Each row is a point on a landscape with many valleys, with its height.
From any point a ball rolls to the lowest of the 2 points nearest to it. It stops when none of these is lower. Distance is the straight distance between rows; heights are no part of it.
Sepov h=501: [ 0.29  0.04  3.44  2.27 -0.80  0.30  2.82  0.77 -0.14 -3.12  1.04 -0.82
 -1.71 -0.29  0.06  1.68 -0.68 -0.37  0.31  0.15]
ripa h=645: [-1.95  0.98  3.16 -0.35 -2.36 -1.45  2.41 -3.27  1.74  3.77  4.38 -2.15
 -1.95  1.54 -1.71 -0.87 -0.22 -3.30 -0.89 -1.67]
buzul h=706: [-1.76  0.75  2.85  5.72  1.10  1.21  0.28 -3.39 -1.66 -3.35  2.99  3.19
  5.46 -3.57  2.51  3.97  0.65 -0.55  0.88  3.54]
futu h=433: [-2.94  0.21  2.07  3.52 -0.45  1.12 -3.38 -0.27  0.23 -2.48  1.93  2.25
  1.15 -2.57  2.80  4.04  2.15 -1.57  0.16 -1.10]
bini h=422: [-2.27  0.44  1.49 -1.40  1.75 -1.76  4.74  0.44  0.03  0.77  4.12 -3.16
  0.07  2.52 -2.04 -1.00 -2.00 -1.90 -2.45 -0.96]
vaman h=687: [ 4.34  0.13 -3.05 -3.69 -0.26  1.91 -2.70  0.40 -0.56  3.39 -1.14  0.34
 -0.61  0.14 -1.44 -1.55 -0.15 -2.31  2.56 -0.23]
fotek h=582: [-0.66  2.11  2.85 -0.34 -0.82  1.60  0.06  1.70 -4.01 -2.10 -2.14  2.77
  0.08 -0.89  0.39  3.67  1.06  1.56  2.05 -0.18]
Dilab h=231: [ 2.91 -0.11 -0.22 -5.43  0.65 -2.23 -0.81  0.36 -2.12  3.62 -2.48  0.61
 -1.67  1.15  0.06 -0.46  4.60 -2.46  2.17 -0.18]
Mede h=465: [ 0.22 -0.84 -3.12  0.39 -0.07  0.48 -0.57 -0.63  2.16 -1.07 -1.11 -0.09
 -1.57  0.96 -3.10 -1.63  2.12 -0.74 -2.51 -0.47]
Merur h=270: [ 0.18 -1.67  0.11  1.05 -0.20  0.80 -0.24  2.21  1.88 -3.65 -3.35 -0.12
 -4.04  0.12  1.82  0.25  4.63 -0.24 -1.40 -0.31]
nivi h=728: [-1.63 -0.71 -0.02  5.30 -2.78 -1.13  1.80  1.74  0.54  1.11  2.38 -1.33
  4.49 -4.43  1.39 -2.65 -1.95  3.47  0.87  2.05]
Lup h=256: [ 2.06 -2.83 -0.18  1.71  0.45 -2.54  1.72  2.83 -3.47 -1.00  1.41  0.51
  2.68  4.20 -2.41 -1.10 -1.26 -2.52 -0.91  0.11]
naz h=428: [ 2.75 -2.08 -1.67  0.79 -0.90 -2.18 -1.65  0.44  1.82  2.28 -0.10 -1.43
  0.45  1.23 -1.85 -1.16  0.90 -1.31 -1.44 -0.60]
von h=396: [-3.85  2.36  0.40 -0.51  3.39 -2.06  4.36 -0.37  1.28 -1.29  4.38 -0.79
 -0.85  2.47 -0.36 -1.18 -1.25 -3.03 -3.33  1.24]
tebak h=362: [-5.10  1.80 -1.12 -0.67  2.11 -1.77  1.15 -0.51  1.99 -1.04  2.85 -2.25
 -0.61  0.37 -0.46 -2.52 -0.47  0.25 -4.19 -0.41]
gapap h=644: [ 2.09 -3.52 -3.40 -2.09  2.69 -1.99  0.17  0.73  3.75 -0.26 -3.06 -1.30
  2.09  1.96 -0.47 -0.36  3.32  1.94 -0.45 -0.22]
Zutom h=363: [ 4.77 -2.57 -1.39  2.03 -0.24  1.01  3.75  0.54 -1.31 -4.10  0.61  1.87
  2.10  2.55 -2.68 -0.04 -2.91 -2.30  0.67  2.40]
vele h=457: [-2.48  2.85  0.30 -1.73 -2.05  1.24  1.88  0.26 -2.42  2.48  3.23 -0.59
 -0.67  1.22 -3.73 -2.02 -4.32  0.80 -1.41 -2.31]
tusip h=619: [ 0.49 -3.79 -1.69  0.27  3.34 -0.82 -3.54  1.37  4.70  1.08 -0.07 -2.72
 -0.32  4.26 -1.06  1.30 -0.45  4.54 -2.02  0.47]
Zura h=390: [-1.93 -0.10  0.05  4.36 -2.88  1.20 -0.95  0.78  0.26 -4.07  0.37  3.59
 -0.83 -2.68  2.21  2.00  3.28  0.40  0.28  1.25]
pel h=171: [ 5.79 -1.44 -1.33 -0.87  3.81  3.59  1.07  1.18 -0.69 -1.49 -3.26  0.40
  1.14 -0.06  1.22 -1.44 -0.85  3.73  2.55  3.83]
zigi h=755: [-0.05 -0.22 -1.50  3.52 -4.55  1.42  1.48  1.56  1.37  0.59  1.32  0.40
  0.22 -3.45 -2.92 -2.39 -0.52  0.50  0.38  0.75]
rofe h=45: [ 1.91  1.65  1.07 -1.76  1.78  1.01 -0.92  2.67 -3.53 -2.11 -2.11  0.94
 -0.39 -2.50  3.83 -1.11 -0.48  2.45  1.37  1.26]
meda h=657: [ 2.49 -2.28 -4.50 -1.89  1.16 -3.05 -1.16 -3.02  2.34  0.40 -2.36  0.29
  2.03  1.45 -2.86 -0.73  3.40 -0.72 -0.46  0.67]
Femu h=240: [ 1.06 -0.63  1.44 -0.35  0.58 -4.10  1.54 -0.83 -1.91 -1.12  0.23  0.61
 -2.11  3.66 -2.78  1.48  5.23 -5.18 -1.66  0.85]
gudur h=135: [ 0.09 -1.91  0.67  2.29  1.78 -1.37  0.38  4.04 -0.46 -2.52 -0.29 -1.10
  3.16 -0.43  4.72 -1.52 -0.94  4.92  0.19  1.44]
gutak h=594: [ 1.56 -1.65 -4.51 -1.56  2.21 -1.83 -5.46 -2.75  2.35  1.53 -2.00 -0.26
  1.68  4.72 -3.58  0.29 -1.43 -0.68 -1.43  0.26]
nop h=679: [ 3.01 -0.78 -2.99 -3.67  1.06 -2.01 -1.99 -2.72  0.82  3.55 -3.05 -0.64
  0.57  0.88 -0.63 -0.92 -0.17 -5.05  1.61 -0.37]
difa h=313: [-0.47  0.11 -1.17  4.04 -3.25  1.17 -2.29  3.85  0.35 -1.41 -1.46  0.30
 -2.00 -2.31  2.05 -2.44  1.53  2.34 -1.12 -0.93]
bolig h=487: [-2.71 -1.64 -1.74  2.11 -1.35  3.46  0.37 -3.14  0.58 -5.54  3.39  6.11
  1.32 -1.20  3.29  1.95 -0.33 -0.64 -0.56  1.05]
gug h=583: [ 3.75 -1.97  0.33  1.66 -2.94 -0.31  2.18 -0.43  1.68  0.93  0.27 -0.96
 -1.76 -1.87 -1.01 -0.44 -0.47 -2.58  1.46 -1.20]
Vela h=478: [ 1.70  1.64 -3.57 -3.52  3.54 -2.04 -1.49 -3.63  1.52  3.23 -0.39 -3.32
 -0.62  2.17 -2.22 -1.93  1.26  0.45 -1.82 -0.21]
kanag h=631: [-0.44 -1.72 -2.12 -0.44  2.80  0.33 -1.02  0.61  4.36 -0.42 -2.08 -3.34
  0.29  2.30  0.96 -0.72  0.41  2.16 -1.55 -0.79]
meti h=771: [-0.56  0.46 -1.85  3.05 -4.42  1.18 -0.90  0.13  1.76  3.20  2.11 -1.56
 -2.49 -1.35 -3.76 -2.99 -0.90 -1.47 -1.87 -1.57]
sop h=201: [ 3.97 -0.92  0.63  1.30  3.75  1.46  1.22  0.95  1.15 -1.09 -2.27 -1.71
  2.79 -0.08  2.13 -0.71 -3.16  5.69  2.47  3.76]
Pepi h=320: [ 3.36  0.50  3.61  1.14 -0.41 -1.97  3.14  1.27 -3.20  1.60 -1.55 -1.52
 -0.27 -2.73  2.20 -0.30  0.62  2.73  2.10  1.51]
Tir h=334: [-3.85  0.67  0.24  1.55 -4.51  1.59 -0.93  1.21 -0.23 -1.66 -1.19  3.86
 -0.79 -2.31 -0.27  3.15  3.91 -0.32  1.33 -0.96]
Nat h=379: [ 1.60 -2.53 -0.91  4.13 -2.20 -1.14  0.20  2.94  3.50  1.57  0.55 -2.61
 -0.89 -0.20 -0.79 -2.58  2.56 -0.80 -0.28  0.19]
tuvi h=330: [ 1.11  0.70  2.51  0.72  0.79 -1.42  0.90  1.75 -4.12  1.37 -1.57 -1.12
  2.45 -3.72  4.12 -2.50 -1.14  4.61  1.94  3.43]
Les h=463: [-1.62 -0.13  2.73  0.48  1.39 -0.22  4.25 -1.33  2.79 -1.28  2.46 -0.47
 -2.51  1.75 -1.03  3.14  0.90 -4.45 -0.06  0.15]
veko h=349: [-0.71  0.10  1.28  1.42 -3.51 -1.85 -0.04  3.51 -2.15  3.19  0.85 -1.75
 -0.21 -0.52 -0.36 -2.69  1.74  1.05  0.00 -2.14]
rurur h=229: [ 0.60 -0.65  1.03  2.33  1.19 -1.46 -1.03  1.29 -2.79 -4.35  1.34  1.51
  1.41 -1.91  5.74 -1.52 -0.80  2.93 -1.74  0.88]
vudat h=444: [-0.69 -0.39 -0.85 -2.03  3.88 -1.51  2.81 -1.32  2.18  0.80  2.51 -4.22
  0.93  3.41 -2.28 -1.76 -2.62 -0.15 -2.95 -0.93]
Moz h=464: [-0.71  0.94 -1.56 -0.23  2.54 -3.59 -0.38 -2.17  2.28  2.62  2.22 -4.81
  0.54  2.44 -2.66 -2.06  0.49  1.04 -1.95 -0.26]
Duz h=610: [-2.94  3.11  2.09 -0.08  1.22  3.42 -4.81  1.01 -0.65  0.69 -1.58 -0.54
 -1.38  0.08  1.74  4.75  2.23 -1.67  1.41 -2.15]
zar h=552: [ 2.61 -1.67 -1.11 -3.37  0.06  0.42  1.77 -0.60 -0.62 -2.03 -2.37  2.86
 -0.80  2.11 -2.40  2.08  2.10 -1.91  0.47 -1.30]
rokad h=524: [-1.68 -0.23 -0.30 -1.61 -0.27 -0.81  1.95 -0.23  0.37 -2.43 -1.09  1.28
  0.25 -3.90  3.96  0.35  1.30  0.22  0.61 -1.03]
Lefin h=462: [ 3.22 -3.58 -0.39  0.15 -2.35 -3.99  0.56  1.42 -1.39  4.50 -0.34 -0.37
  4.29  0.32  0.10 -0.31  0.95  0.45  3.54 -1.07]
debop h=420: [-1.68  0.97 -2.46 -2.72 -0.33  3.28  1.59 -0.40 -0.06 -3.30 -1.73  3.71
 -0.11  0.12 -1.71  1.02 -1.14  0.82 -0.38 -1.03]
febo h=701: [ 1.78  0.95 -2.51 -1.37 -0.93  1.95 -0.27  1.54  1.51  5.61  1.30 -0.53
  0.48 -3.40 -1.00 -2.81 -2.90  1.14  3.04  1.01]
bof h=481: [-1.56 -0.29  3.47  1.32  0.94 -0.39  6.60 -0.97  1.95 -3.12  2.89 -0.53
  0.17 -0.24  0.72  2.80 -2.11 -2.48  1.45  1.61]
kede h=633: [-3.92  2.26  4.03  1.60 -1.97  0.69  0.33 -1.61  1.78  3.03  3.11 -2.32
 -2.12  1.68 -1.89  2.72  1.76 -3.54  0.71 -0.96]
Bef h=288: [ 7.28  0.08  0.24 -1.69  1.13  0.95 -0.60  0.51 -4.04  0.26 -1.77  0.62
 -0.04  0.73 -1.10 -0.03 -2.63 -1.65  2.89  1.08]
narat h=277: [ 2.48 -1.93  1.61  0.77 -0.41 -1.74  2.69  2.98 -0.49 -0.03 -1.22 -2.32
  0.57 -1.00  1.12 -1.06  0.82  1.27  0.82 -1.16]
tabo h=154: [ 1.60 -2.33 -0.47  0.09  1.19 -4.64  1.48  1.53 -1.31 -1.58  0.26 -0.37
  1.14  4.76 -2.51 -1.41  2.43 -3.90 -2.27 -0.15]
Tis h=668: [ 1.42 -0.43 -2.04  3.67 -0.72  2.85 -1.17 -1.08  1.76 -3.83  0.44  0.69
  0.65 -3.47  5.70 -2.30 -2.55  3.14 -0.30  1.01]
Dato h=397: [ 1.96 -1.05  2.66  2.42 -2.77 -2.80  0.62  2.98 -4.12  3.61  1.15 -1.57
  1.08  1.98 -1.55 -1.69 -0.10  0.30  0.89 -0.54]
digi h=298: [ 0.96  0.85  2.65  1.16  1.08 -1.49  1.61  1.11 -0.12  1.45  0.96 -3.11
  1.68 -3.71  5.33 -3.09 -2.07  3.45  1.86  0.80]
kovag h=456: [-3.53 -0.17 -4.05 -1.63 -0.80  3.13  1.11 -2.90  1.09 -5.19  0.77  4.59
  0.90 -0.30  2.03 -0.12 -1.06  1.00 -2.12 -0.44]
Nopap h=686: [-0.09  2.58  4.73  1.13  2.53  4.07  1.19 -2.88 -2.57 -2.08 -2.28  1.27
 -0.34 -2.51  1.11  1.13 -5.05  2.58 -0.83  4.53]
Vinet h=329: [ 3.22  2.09  0.31 -2.23 -0.13  4.00  0.02  0.05 -2.28  1.59 -0.53  1.51
 -2.94  0.19 -2.36  2.60 -3.09 -1.14  2.07  0.25]
nivog h=681: [ 2.85  2.02  2.48  1.75  2.94  3.60  1.00 -1.39 -1.73 -2.67 -3.85  0.48
 -0.39 -1.12  1.80 -2.08 -3.97  3.28 -1.70  5.16]
bofo h=726: [-1.47 -1.86  0.55 -0.35  0.30 -0.47  0.05 -1.13 -3.11 -3.49  1.82  6.55
  3.19 -2.08  4.40  3.19  1.37  1.73 -0.32 -0.63]
tino h=274: [-4.07  3.34  1.28 -4.39  3.21  2.52 -1.19 -3.19  0.93  0.61 -0.81 -0.24
  0.98  0.49 -0.53  4.64  0.04 -1.85  1.09 -2.48]
lim h=534: [ 2.61 -1.99  1.34 -0.29 -1.83 -0.35  0.43  0.19 -2.26 -0.97 -1.04  2.03
 -1.25  3.47 -2.78  2.86  1.13 -3.64 -0.12 -1.39]
sobu h=694: [ 2.85  2.02 -1.82 -2.45  0.18  2.91 -2.27  1.62 -1.00  4.70  1.28 -1.00
 -2.18 -0.48 -1.90 -2.33 -2.50 -0.51  2.00 -0.20]
Tekop h=436: [ 2.80 -2.72  1.40  1.04 -1.78 -4.04 -1.65  1.45 -2.59  4.86 -0.13 -2.21
  3.26  3.01  0.99 -1.39 -0.98 -1.89  2.91 -1.36]
pib h=386: [-1.12  0.53 -0.16  2.47 -3.42 -0.21 -1.63  4.47 -2.02  1.52 -0.19 -0.18
  0.75 -2.91  1.12 -2.84  1.81  3.98  0.57 -1.32]
luv h=322: [ 0.98 -1.89 -0.20  2.56 -0.28 -1.03  0.02  1.56  4.67 -1.02 -1.64 -2.69
 -3.77 -1.32  2.14 -1.68  3.88 -0.61 -1.25 -0.70]
vude h=511: [ 1.66 -1.14  1.71  0.06 -0.66 -1.93 -0.57 -2.74 -1.39 -0.13 -0.04 -0.11
 -1.86  3.64 -3.47  0.76 -0.82 -6.47 -1.06 -0.92]
fek h=309: [ 4.79  2.28  0.33 -3.35  1.48  3.29 -0.47  0.06 -4.89  1.97 -0.08 -0.20
 -2.00 -0.76 -2.10 -0.60 -3.35 -0.69  3.02  4.35]
tono h=488: [ 3.12 -1.79 -1.53 -2.09 -1.32 -2.59  1.04  0.81 -3.46  2.82 -0.09  1.37
  4.83  1.15 -2.26 -0.50 -0.09 -0.60  2.13 -1.14]
gat h=505: [-0.73  0.45 -1.72 -3.75  2.44 -0.55  0.18  0.65  2.31 -0.33 -2.30 -0.33
 -1.39 -1.60  3.44 -1.17  1.50  0.26  0.26 -0.55]
Nebi h=182: [ 0.06 -0.62  1.80 -2.86 -0.57 -3.36  1.90  0.05 -1.93  1.50 -2.04  0.60
 -0.76  0.16  0.04  0.44  4.53 -0.78  0.24 -1.28]
Maf h=596: [ 1.47  0.60  1.11  0.67 -4.25  0.51  1.74 -1.37  1.95  3.71  1.09 -0.89
 -2.23 -3.80 -0.45 -0.36 -0.57 -0.96  2.61 -0.61]
besa h=470: [-4.68 -0.61 -0.32  2.37  0.26  1.58 -1.11 -0.06  0.40 -5.47  2.74  4.36
  2.03  0.32  1.82  3.65  1.79 -1.56 -0.60 -0.28]
rup h=553: [-0.75  0.94 -3.24 -0.83 -1.79 -2.35 -2.84 -3.22 -2.16  1.47 -0.31  0.64
  1.29  3.21 -4.88 -1.96 -1.40 -4.46 -1.93 -1.38]
kanut h=691: [-0.07  1.54  3.94  2.05  1.26  3.48  1.10 -3.33 -1.23 -2.97 -2.51  1.26
  1.24 -1.30 -0.16  4.39 -1.71  1.40  2.01  3.04]
rugi h=325: [ 3.69 -1.24  2.09  2.04  1.14  0.14  3.26  1.85 -3.34 -3.75  1.57  0.67
  0.09  4.06 -2.98  0.73 -3.17 -1.84 -1.02  2.14]
Valur h=424: [-1.65  0.89 -1.18 -0.09 -1.74  0.39  1.29  2.60 -2.74  2.40  3.20 -0.70
  3.06  1.56 -3.33 -2.35 -4.10  2.54 -1.80 -0.66]
segaf h=387: [-0.56  1.80  1.92 -0.25 -2.59 -0.01 -1.49 -1.06 -1.66  3.82  1.16 -1.82
 -3.27  2.60 -2.49 -1.63  1.27 -1.83 -1.14 -2.96]
mev h=266: [-3.39  0.84 -1.72 -2.02 -3.93 -0.09 -0.12  0.08 -0.60  0.31 -1.70  5.02
 -0.41 -3.75  0.13  0.98  4.26 -0.04  1.27 -1.56]
maz h=567: [ 2.81 -0.10  0.34 -2.44 -0.67  2.12  1.46  0.24 -2.90 -1.73 -3.10  4.72
 -0.56 -0.16 -1.70  3.03  1.08  0.22  2.08  0.69]
menub h=120: [ 0.03  0.82  2.31 -3.09  2.61 -1.04 -1.24  1.38 -2.01 -0.39 -1.00  0.25
 -1.01 -1.98  7.12  0.15  0.07  0.41  1.26 -0.93]
famim h=205: [-2.99  1.87 -1.65 -4.55 -0.26  1.03 -1.43 -0.71  0.05  0.53 -2.25  3.85
 -1.49 -3.16  2.50  2.16  3.37 -0.72  1.54 -0.61]
sufif h=355: [ 0.15  2.25  1.99 -1.98 -1.28  1.20 -2.31 -0.41 -1.95  3.16 -0.21  0.70
 -3.54  0.88 -2.04  1.62 -0.15 -1.19  0.85 -1.77]
Vizo h=421: [-4.78  3.74  1.91 -0.79 -1.17  0.99 -1.94  1.57 -2.32  2.89  1.62 -0.87
 -3.27  1.06 -1.01 -1.03  0.27  0.27 -2.03 -2.60]
Fatis h=708: [ 0.72 -0.54 -2.49  0.56 -0.93  0.64 -0.84  0.60  2.99  5.99  1.88 -2.01
  1.92 -1.17 -1.66 -0.81 -4.31  3.50  1.94 -0.22]
memat h=333: [-0.73 -3.35 -1.16 -0.41  0.61 -1.97 -1.22  1.33  1.09  3.35  3.32  0.17
  2.12  4.00 -4.01  1.64 -4.59  3.10 -2.06  0.67]
zak h=577: [ 1.40  0.56 -5.55 -3.00  0.65 -1.03 -3.66 -3.06 -0.63  2.53 -1.56  0.33
  0.90  3.36 -5.40 -1.48 -0.75 -1.85 -2.54 -1.51]
dig h=520: [ 0.85 -0.71 -1.62 -1.13 -2.93 -2.63 -0.72 -0.35 -4.44  2.33  0.14  1.33
  3.02  3.40 -3.62 -1.55 -1.98 -3.37  0.05 -1.82]
pigir h=698: [-1.14  1.85  4.07  5.38  1.36  2.88 -0.44 -3.77 -1.92 -1.41 -1.80  1.27
  4.67 -4.10  1.02  3.16 -0.32  0.12  1.28  3.47]
mem h=302: [-4.67  3.47  0.42 -5.75  3.47  0.40 -0.40 -3.06  0.15 -0.48  0.85  0.14
 -1.19  0.15  1.03  1.79 -2.09 -0.06 -1.46 -2.05]
bovid h=265: [ 2.19  0.23  2.27  3.17  1.05  0.66 -0.20  1.03  1.07 -1.36 -1.24 -3.27
 -1.18 -3.85  3.77 -2.46 -2.02  3.06  1.11  1.80]
Makam h=381: [-0.24 -1.31 -0.56  0.68  0.29 -1.30  1.42  1.87 -0.81  2.72  3.91 -2.10
  4.18  4.35 -3.66 -0.60 -4.65  0.45 -1.91 -0.13]
kedus h=295: [-1.46  0.32  0.34 -0.94 -1.10 -1.24 -0.57 -1.16 -0.90 -1.19 -1.21  1.56
 -2.25  2.68 -4.30  2.85  5.91 -2.21 -1.88 -0.71]
Manup h=491: [ 1.03  0.68 -2.06 -4.44  3.15 -1.54  0.50 -1.91  2.81 -0.29 -1.99 -2.33
 -1.69 -0.03 -0.64 -1.54  2.51  0.28 -0.98 -1.04]
kufi h=598: [-3.09  2.46  2.69 -1.31  1.43  1.74 -3.06  1.87 -4.12 -1.62 -1.56  0.57
  1.09  1.59  1.38  5.36  1.97  0.08  0.69 -2.18]
Zimo h=218: [ 1.27 -0.64  1.47  4.58  1.42 -0.10 -0.31  3.77 -0.19 -2.26  1.24 -3.84
  0.18 -0.68  4.14 -2.16 -2.32  2.61 -1.12  1.03]
zupag h=174: [ 1.13  2.12  2.43 -1.79  0.66  1.61 -2.61  1.39 -0.93  0.07 -2.32  0.25
 -4.45 -1.97  4.52  2.06  0.57  0.16  2.89 -0.52]
baf h=490: [ 1.58  0.21 -0.81 -0.89 -0.39 -1.86 -0.86 -3.55  1.34 -0.58 -0.64 -0.97
 -3.18  1.97 -3.64 -0.33  1.89 -4.19 -2.73 -0.48]
mif h=194: [-2.18  1.16  0.09 -1.02 -0.81 -0.99 -1.93  0.66  1.79 -0.70 -2.94 -0.55
 -3.93 -1.29  1.16 -0.81  4.23  0.62 -2.59 -2.40]
Pege h=554: [ 3.78 -1.58  0.82  2.54 -1.83  2.00  0.06 -0.93  0.53 -2.89 -1.15  1.99
 -3.24  2.03 -2.14  2.86  0.11 -5.18  0.42  0.51]
Gulot h=280: [-1.04 -3.09 -1.31  1.13  1.63 -0.28  0.17  2.87  2.60  0.84  2.38 -1.06
  2.74  3.35 -0.95  0.61 -4.01  4.59 -0.93  1.33]
bipu h=670: [ 3.33 -2.67 -3.59 -0.96  0.52 -3.35 -1.32 -3.69  2.31 -0.63 -2.83 -0.92
  0.58  2.02 -0.63 -1.31  1.29 -5.08  0.61 -0.42]
voz h=385: [-2.75  1.05 -0.68 -0.62 -1.61  4.65 -0.26 -2.00  1.38 -2.36 -1.70  3.07
 -0.32  0.25 -1.94  4.20  0.94 -0.86  1.38 -1.20]
pige h=659: [ 0.05 -0.59 -4.27  1.42  1.41  3.21 -2.03  0.16  3.63 -2.02 -0.04 -0.02
  2.02 -2.05  3.70 -2.31 -3.56  4.26  0.17  0.41]
Debud h=243: [-3.59  2.77  0.25 -4.61  1.53  2.43 -2.31 -1.30  1.00  1.74  0.24  1.39
 -0.69 -2.02  2.42  3.62  0.82 -1.42  2.45 -0.29]
Goz h=331: [-4.92  2.98  0.13 -2.69  2.37 -0.90 -0.18 -3.07  1.67 -2.55  0.86 -0.76
 -2.29  0.80 -0.28  0.31  0.29 -0.65 -3.88 -0.32]
sola h=344: [-3.26  1.12 -1.62 -1.86 -1.58  2.11 -1.33 -2.97  1.72 -0.94 -2.33  2.63
 -2.21  0.38 -3.44  3.15  5.35 -1.66 -0.02 -1.48]
zile h=607: [ 1.23 -2.62 -2.27 -1.29  3.12 -4.14 -4.78 -1.83  2.38  2.07 -0.35 -1.82
  0.24  4.43 -2.47  1.38  0.33  2.53 -2.34  1.01]
vomeb h=798: [-2.12 -1.50 -3.30  0.81 -1.68 -0.74  3.97 -1.81  6.30  1.65  3.04  0.02
  2.27 -2.88 -2.27 -2.74  0.54 -1.01  0.19 -0.09]
paku h=449: [-3.84  2.65  1.87 -0.14 -0.21  0.21 -1.33  1.90 -2.64  2.10  2.41 -3.47
 -1.64  2.36  1.02 -2.91 -2.66  1.40 -3.01 -2.87]
gubu h=715: [-2.10 -0.71  2.87  2.61 -0.42 -0.87  1.35 -1.33 -2.38 -3.36  1.65  4.10
  3.76 -3.72  3.16  3.73  0.81  0.98  1.90  1.63]
vupil h=741: [-0.09 -0.44  0.98  3.79 -3.49 -0.81  3.56  1.48  2.50 -0.13  2.07 -1.48
  0.84 -4.66  1.03 -1.99 -0.76  0.44  1.46  1.44]
pek h=233: [ 0.23  0.97  0.97  1.49 -1.84  1.26 -3.53  2.62  0.39 -0.40 -1.76  0.33
 -4.53 -3.24  3.27 -0.39  2.20  1.17  0.94 -0.71]
gepa h=675: [ 1.77  0.61 -0.27  2.27  0.66  3.93  0.65 -1.74  0.74 -3.26 -1.30  0.61
 -0.68 -2.77  2.96 -2.24 -4.40  4.13 -0.33  3.06]
vatif h=453: [-3.33  2.24 -0.84 -2.31 -0.02 -0.78  0.29  0.18 -0.42  3.95  2.93 -3.32
 -0.35  2.63 -2.45 -2.92 -2.28  0.59 -2.29 -2.03]
zez h=740: [-2.61 -2.20 -2.64  0.10 -0.85 -0.93  1.64  0.41 -1.55 -5.46  1.52  5.45
  2.58 -1.55  3.92 -0.55  2.09  0.79 -1.52  0.14]
vador h=235: [ 0.23 -3.15  0.45  2.40  2.80  0.40  1.04  1.41  2.53 -1.09  0.84 -1.90
  3.36  1.41  1.56  0.42 -4.62  6.28  0.57  3.32]
mepes h=435: [-3.66  0.59  1.18  0.94 -0.14 -1.87  2.53  0.58  1.83 -0.44  2.33  0.03
 -2.02  0.22 -0.67 -0.02  3.13 -2.11 -1.58  0.92]
Namef h=785: [-2.83  0.68 -2.55  0.92 -3.59 -0.16  2.05 -1.84  4.09  3.72  3.69 -1.65
 -0.21 -2.39 -2.93 -3.20  0.63 -1.71 -1.33 -0.70]
Bugum h=646: [-2.49 -1.08 -2.95  0.30  1.00  0.81 -2.15  1.53  2.91 -1.25 -0.60 -1.24
  1.99 -0.53  2.52 -2.46 -0.49  3.66 -1.57 -0.87]
sika h=112: [-1.74  0.32  2.94 -2.06  0.63 -1.95 -0.20 -0.03  0.37  0.54 -1.88 -2.24
 -3.65  0.50  1.79  1.23  3.50 -0.87  0.27 -1.61]
Vefo h=124: [ 3.40  0.47 -0.36  0.16  3.12  2.65 -0.05  2.33 -3.40 -2.92 -4.71  1.45
  1.96 -1.87  3.98 -1.68 -0.57  5.19  1.46  4.26]
nidop h=569: [ 3.77 -0.82  2.21  1.36 -2.46  0.27 -0.72 -1.35  1.23  0.26 -1.13 -0.27
 -3.90  0.51 -0.66  1.51 -0.28 -3.90  1.61 -0.54]
Bevep h=716: [-2.06  0.36 -1.24  2.30 -1.66  0.58  0.09  0.44  1.72  3.30  2.87 -1.65
  3.46 -3.36  0.25 -2.03 -4.15  4.15  1.04  0.43]
Kubab h=543: [-3.78  0.18  0.55 -0.91  0.11  0.81 -1.18 -2.54  2.17 -2.59  0.10  2.47
  0.12 -2.33  3.78  2.29  1.71 -0.83 -0.08 -1.34]
mafa h=621: [-4.70  3.31  3.50  1.18  0.81  1.42 -2.61 -1.42  1.28  1.09  0.78 -2.45
 -2.13  0.72  0.98  3.30  0.41 -2.08 -0.67 -2.53]
Sev h=261: [ 5.97 -0.89  0.43 -3.71  1.23 -0.17  0.34  2.15 -2.66  0.87 -3.05  0.59
 -1.36  0.34  0.60  0.04  1.86 -0.54  2.80  0.86]

Call two points neighbours if one is among the 2 nearest of the other. Go from one point of each pair to the other, from neighbour to neighbour, staying as low as possible. Name the highest point that can't be avoided.
rofe, sika => vele
rofe, gudur => pib
narat, gudur => tuvi
tabo, famim => bolig

For each start below, name the point where the ball stops.
tusip => veko
gat => famim
ripa => sika
Valur => rofe
bolig => tabo
paku => sika
vude => sika
